A landscape with many valleys, sampled at points; each row gives a point and its height.
A ball rolls from a point to whichever of its 2 nearest points has the largest drop for the distance, and stops where none of them is lower. Distance is the straight distance between rows; heights are no part of it.
Zovak: [ 86 141 139 100 123 146 110 166  97 152 139 174  88 134 122 108 100 154
 135  98 117 169 109 106 186 119  69]  h=8.63
Tafo: [142  88 115 115 115 128  97  80 121 108 139 152 124  89 183 144 119 110
  98 135 147 170 154 114  51 134 123]  h=2.06
vode: [158 171 149 135 170 174 168 106 119 204 126 122 159 154  79 111 116 111
 171 145 151 128 128 147 163 200 143]  h=4.75
nin: [140 138 140 147 112  70  97 176 106 164 119 123 163 105 155 109 153 128
 166 119 175 171 172 112 161  92 121]  h=7.54
Sefor: [120 126 125 152 156 130  81 143 105 174 111 110 175  95 138  98 151 107
 190 122 165 105 174 132 162 162  93]  h=8.24
Dov: [132 177 132 138 109 125 145 157 151 137 148 109  99 119 119  77 132  97
  79 149  86 131 145  82 140 145 133]  h=5.69
vuga: [147 126 121 167 166 120 134 123 116 118 123 157 122 129 109 135 124 142
 134 112 154 129 133 116 146  91 149]  h=6.38
Vep: [177 161 137 160 176 146 126  92 145 161  82 116 162 128  83 129 125 128
 158 105 149 136 110  93 172 155 152]  h=6.94
Ruve: [169 110 147 144 139 155 108  95 163 130  59 115 142 116 141 143  97  96
 160 149  83 117 127 164 110 139 133]  h=2.20
sokev: [164 133 136 190 151 116 113 138 161 168  90 128 156 131  77 120 127 169
 178 124  92 194 129 126 208 152 126]  h=2.92
suz: [158 136 142 179 149 139 121 124 161 133  53 113 142 130 124 134 108 126
 154 147  82 169 113 150 175 144 138]  h=2.53
dar: [ 88 120 101 149 140 135 103 129 118 132 113  94 157 123 142 122 153  97
 180 141 113  49 129 175 150 139  94]  h=8.83
sinin: [129 122  96 164 134 142 134  82 100  96 129 115 139 118 179 157 136  75
 105 131 134 161 166 118  83 120 136]  h=1.54
vamot: [ 80 160 151 100 133 133 170 185 131 105 142  91 176 167 141 143 148 133
 137 138 129  88  92 160 137 150 131]  h=3.91
kodo: [178 147 136 190 169 141 154  78 137 181 107 102 149 133  78 108 119 100
 143 128 143 142 173 110 138 158 164]  h=6.88
Popu: [132 102  73  78  52 120 165 130 102 147 137 111  74 167  93 123 123 123
 109 124 126 116  98 130 160  60 148]  h=1.98
vover: [112  98  99  74  63 129 168 132 119 128 164 111  77 171 103 144 123 117
  76 126 102 123  89 143 127 119 137]  h=2.59
fubo: [144 158 100 155 161 139 132 139 129 116 113 105 101 139 113 130 156 121
 122 136 104  86  95 161 167 146  71]  h=4.90
Zirol: [158 102 139 102  77 114 167 126 146 119 170 171 104 147 104 119 101 141
 108 149 156 164  90 127  82 137 170]  h=1.48
didel: [152 120 118 117 128 157 149 114 159 102  79  75 121 137 104 146 148 135
 120 121  80  79  68 115 131 133 165]  h=5.49
Mez: [114 105 117  73 116 122 185 107 144 121 187 154 111 158 125 151 112 133
  66 124 111 145 104 137  48 169 119]  h=6.85
Zol: [ 81 112 125 129 122 123  87 170 104 139 133 124 141 102 148 105 168 126
 167 139 152  73 157 126 160 117  98]  h=8.56
pema: [118 112 125 102 138 141 128 146 122  77 136 140  91 150 106 164 142 171
 110 118 149  75  71 143 123 113 134]  h=2.67
Rizu: [122 148  57 154 129 126 135  90  92  93 117 107 119 131 149 142 137  90
  92 118 110 135 161 130 107  71 108]  h=1.07
beda: [164 123 128 152 162 123 145  97 117 102 136 148 137 144 116 176 118 143
 129 123 160 138 119 165 102 134 136]  h=6.15
mudin: [105 130 123 165 123 126  91 156 129  79 127 118  48 123 115 117 169 136
  92 161 106  95 118 144 142 119 113]  h=4.36
galeg: [128  74 123  98 120 153 116 129 120  96 150 123 125 133 134 156 177 155
 123 132 162  78  73 151  61 135 150]  h=2.32
rezo: [114 129 140 111  92 111 131 148 102 126 157 119 135 135 141 140 155 133
 109 107 182 196  96  90 183 149 137]  h=2.56
vivi: [124 152 167 146 140  85 128 129 147 143  96  88 210 147 137 137 179 129
 157 106 138 167 138  85 170 166 152]  h=4.07
lubuv: [120 154 126 108 109 143 116 161 118 174 151 115  67 115 111  75 153  97
 117 162 121 106 125 111 164 158  73]  h=6.09
pov: [141 106 130 121 143 129 114 110 121 164  93 163 102 104 126 119  86 103
 155 128  97 103 168 143 144 102  87]  h=5.46
tem: [108  89 132  54 134 134 170 105 151 116 154 126 134 122 144 156 125 132
  80 112  76  90 134 115  50 165 146]  h=6.53
fopi: [138 119 120 160 167 124 100  74  96 168 108 153 128  92 131 135 105 120
 132 107 147 170 190  87 153 149 115]  h=6.44
ruk: [118 127 118 137 108 114 140 124 120 125  97  76 203 140 151 146 160 108
 153 127 131 142 118 135 151 147 136]  h=4.47
vabog: [190 100 148  95 133 148 114  85 146 155  97 129 127  99 132 120  98  93
 145 139 117 101 148 155  67 121 135]  h=1.81
Rubu: [ 78 155 170 130 132 134 121 131 157  71 162 105 178 103 185 121 122 124
 121 118 142 164 151 111  58 126 162]  h=3.02
gagi: [ 82  94 135 105  95 137 114 151 108 145 132 140  78 133 129 115 112 124
 122 128 104 156 103 110 205 132 124]  h=8.36
lubi: [124 109 178 121 118  80  93 153 147 134 142 129 168  93 152  94 118 146
 161 145 173  86 194 130  77  95 167]  h=4.21
ziba: [141 150 139 166 168 168 160 139 120 115 142 106 152 142  98 115 146 117
 153 151 164 100 124 152 116 142 167]  h=4.30
sur: [117 125 125  95 116  99 150 146 145  88 118 127 155 158 146 181 109 154
 114  91 103 107 102 166 112  86 129]  h=5.45
kazop: [147 117 122 121 143 114  96  78 128 137  99 150 129  93 140 145 109 100
 109 105 107 113 186  92 133 139 118]  h=5.96
samil: [130 147 128  92 118 108 116 175 132 158 145 118  94 119 108 108 147 141
 117 124 114  95  99 101 202 165  83]  h=6.46
filuz: [111 166 113 153 165 148 102 138 108  93 128 118  63 119 126 112 155 138
 100 127 103  72 128 149 117 122  67]  h=4.60
libo: [132 139 121  58  96 156 220 132 113 138 162 124  97 174  99 119 111 121
  99 136 103 125  70 160  84 130 114]  h=3.13
taf: [139 168 107 139 105 132 137 117 176 150  96  92 135 124 129  88 113  93
 114 139  57 114 153  90 143 137 146]  h=6.05
velub: [125 118 169 149 142  90 134 164 162 139 141 117 159 120 125 105 117 122
 153 167 128  72 195 169 109 131 157]  h=4.54
nebin: [152 150 109 193 155 102  95 165 161 192  77 136 154 104  80  97 135 169
 207 101  73 163 158 114 186 112  92]  h=3.46
rak: [105 132 155  70  85 172 120 117  95 136 112 158  87 136 146 117 106 118
 123 148 115 143  65 139 124 128  80]  h=7.83
Tiru: [119 144 155 151 136  86 161 162 145 125 158 123 179 148 149 125 114 121
 146 163 150 131 177 196 104 135 121]  h=4.76
mab: [128 138 130 178 183 118 126 127 125 155 131 128 151 122  94 128 133 140
 143 113 133 141 184 100 164 133 175]  h=6.61
leb: [116 139 119 191 171 133  85 128 157 144  73 127 172  88 115 120 130 138
 182 105  76 140 172 105 172 135 101]  h=4.08
Gusu: [143 114 131  79 139 166  90  95 117 111 136 142 140 127 177 175 149 146
 119 119 161  96  90 155  73 175 107]  h=1.88
zel: [103 167  98 108  79 123 138 179 114 166 164  92  76 139 114  61 156 116
 109 167  98  84 142 127 162 103  96]  h=6.45
raza: [143 109 124 157 155  92  87 152  95 182 116 143 155 103 121 131 157 143
 187 117 190 133 167 118 184 130 109]  h=7.92
Meko: [139 115  64 110  46 117 142 107 101 144 131 101  86 132 108 113 157 113
  81 116 136 137 114  74 138  44 170]  h=1.16
zipen: [123 161 137 145 151  94 136 167 108 116 168 132 132 152 114 141 183 151
 132 106 188 161  88 110 178 147 126]  h=2.99
Nog: [149 102 150  83 142 128 131 102 148 114  88 156 145 129 151 183  88 163
 136 104 123 114 118 159  93 114 138]  h=5.82
paguz: [111  72 105  91  85 132 128 121 115  92 140 139  74 154 113 142 141 165
  89 126 117  98  88 124 116  90 152]  h=3.04
kagob: [154  99 125 121  81 102 133 136 163 101 141 136 114 126 129 126 124 141
  90 150 112 154 117 113  73  99 188]  h=0.99
gapi: [136 118 146  92  84 142 143 132 127 124 187 159 105 148 110 138 107 148
 103 126 191 172  72 109 160 155 160]  h=2.01
dig: [134  68 135  75 113 109 161 108 145 127 131 155 132 145 162 182  85 152
  94 123  85 121 149 161  74 141 136]  h=6.18
dobu: [ 91 152 162 164 138 126 123 156 137 100 130 115 174 119 153 117 113 130
 154 129 145 142 161 123 114 103 152]  h=3.33
sed: [120  91 136  95 100 148 124 101  98 127 125 180  47 144 117 140  92 124
 101 140 103 154  97 133 154 132 111]  h=8.10
rab: [ 90 143 116 135 112 100 141 202 139 159 171 141  92 134 110  81 130 129
 126 149  84  90 167 133 175 104 115]  h=6.79
lesun: [ 99 127 148 147 123 130 135 144 124 136 160 143 106 109 133  85 113 106
 112 167 124 150 164  93 135 138 138]  h=5.41
Mekap: [106 123 124 159 137 120  93 132 118  73 149 177  85 115 109 139 136 182
 114 116 176 151  83  91 143 112 141]  h=3.89
veve: [130 153  88 184 172 131 110 103 141 155  83 128 158 117 116 113 117 108
 181 120  88 119 151 157 173 151  57]  h=4.59
novo: [107 119  69 117  84 115 115 107  98 100 127 118 100 128 131 141 134 121
  80 117 131 152 132 103 104  57 130]  h=0.47
tolub: [110 133 121 118 109  65 156 166 138 110 140 116 176 160 175 162 120 130
 128 130 116 127 161 182 106 100 112]  h=5.06
gifa: [114 125 142 122  96 153 138 125 114 133 119 154 116 115 134  98  96 103
 138 137 137 170 129 101 132  89 149]  h=5.12
Lum: [189 117 139 154 172 129 127  58 144 157  75 108 164 156 104 178 125 141
 144 114 151 133 129 140 132 154 172]  h=6.63
Mus: [149 107 128 115 115  96  97 122 170 106 141 125 161  96 171 115 131 131
 136 115 132  91 182 130  32  76 174]  h=3.76
mufez: [140  74 147 119 126 140 112 107 148  91 110 140 126 123 140 163 124 143
 102 138 114 149 119 110  96 138 185]  h=1.36
nabo: [121 131 102 137 138 117 130 113 120 145 104 121 147 135 142 133 105  87
 141 136 100 124 158 155 164 150  68]  h=5.02
vof: [120 121 146 130 113 118 111  94 147 108 130 136 165 104 174 137  81 122
 119 119 149 181 167 124  44 105 143]  h=2.57
Vuze: [150 131 155  64  94 166 138  85 124 131 141 159  97 119 156 116 103 113
  96 129 126 149  76 129  74 158  94]  h=7.53
Munur: [109 135 123 150 122 146 104 146 130  74 121 154  64 124 117 114 127 155
 105 151 131 153  83 132 138  90 123]  h=4.14
satu: [106 122 109 136 102 137 135 144 101 116 119 105 135 127 141 121 155 101
 133 145 134 139 117 115 161 112 152]  h=4.79
nipa: [187 143 117 163 172 153 131  61 120 127 113 119 173 147 134 179 135 119
 132 128 157 133 141 176  91 171 141]  h=6.37
Nukep: [125 149 133 152 165 176 140 153  93 162 130 113 160 139 107 104 148 117
 180 143 163 132 118 142 160 156 127]  h=4.49
Vofan: [113 168 121  81 123 156 194 150 130 123 129 107 133 169 115 145 113 120
 116 120 100  98  86 153 140 126 112]  h=3.58
Tubo: [179 110 155  64 156 149 112  80 143 143 127 145 125 105 153 143 118 114
 124 114 140  82 119 150  45 156 109]  h=1.32
vuge: [ 99 155 183 166 166 121 115 145 123 128 108 116 189 121 145 138 137 163
 176 101 164 191 140 109 161 133 143]  h=3.66
Nagup: [ 99 168 148 146 175 148 148 155 139  90 166 116 140 145 125 126 152 134
 128 124 133  77 121 157 113 138 133]  h=4.13
Goko: [ 75 147 102 153 134 124 130 147 101  88 189 144  75 131  85 117 163 153
  90 114 160 123  98  89 147 122 128]  h=3.62
gosab: [127 158 125 131 145 144 146 159  96 113 193 168  91 136  89 120 140 158
 111 104 193 136  68 111 152 142 109]  h=3.34
ziz: [161 158 109 126 134 158 135 113 151 110 104  84 100 144 119 130 139 111
 121 142  84  74  96 167 100 129 107]  h=5.19
tuf: [149 146 111 123 129 164 149  99 165 142  88  99 156 122  94 106 121 107
 127 116  79 108  93  97 149 155 145]  h=5.81
lalin: [106 115 118  85  84 149 158  94 124 109 155 167  72 146 131 132  92 137
  67 128 109 165  94 101  60 123 103]  h=7.17
timak: [108 122 127 141 143 130  83 131  84 148 125 169 126  90 155 128  97 128
 161 124 158 174 167  94 162 106  96]  h=6.84
vesep: [120 104 145 117 136 117 116 118 164  72 164 104 181 107 176 125 140 151
 125  97 135 128 138 129   4 102 179]  h=3.36
foz: [124  98 152 155 119  75  71 147 109 138 117 167 139  94 162 128 105 150
 167 140 185 172 179 127 141  98 121]  h=7.18
moda: [146 131 135 119 106  64 124 177 145 140 149 137 109 124 119 108 137 131
 114 136 114 103 151 127 170 125 114]  h=6.87

Where does a ball stop that starts at each point below?
Zol | Tubo
didel | kagob
dar | Tubo
pov | Tubo
vode | novo
Goko | kagob

Call two points neighbours if one is among the 2 nearest of the other. Go from one point of each pair to the other, from neighbour to neighbour, staying as low as possible. Name the highest point that can't be avoided.
novo / Tubo | paguz
beda / Tubo | kodo
kagob / Tubo | Nog
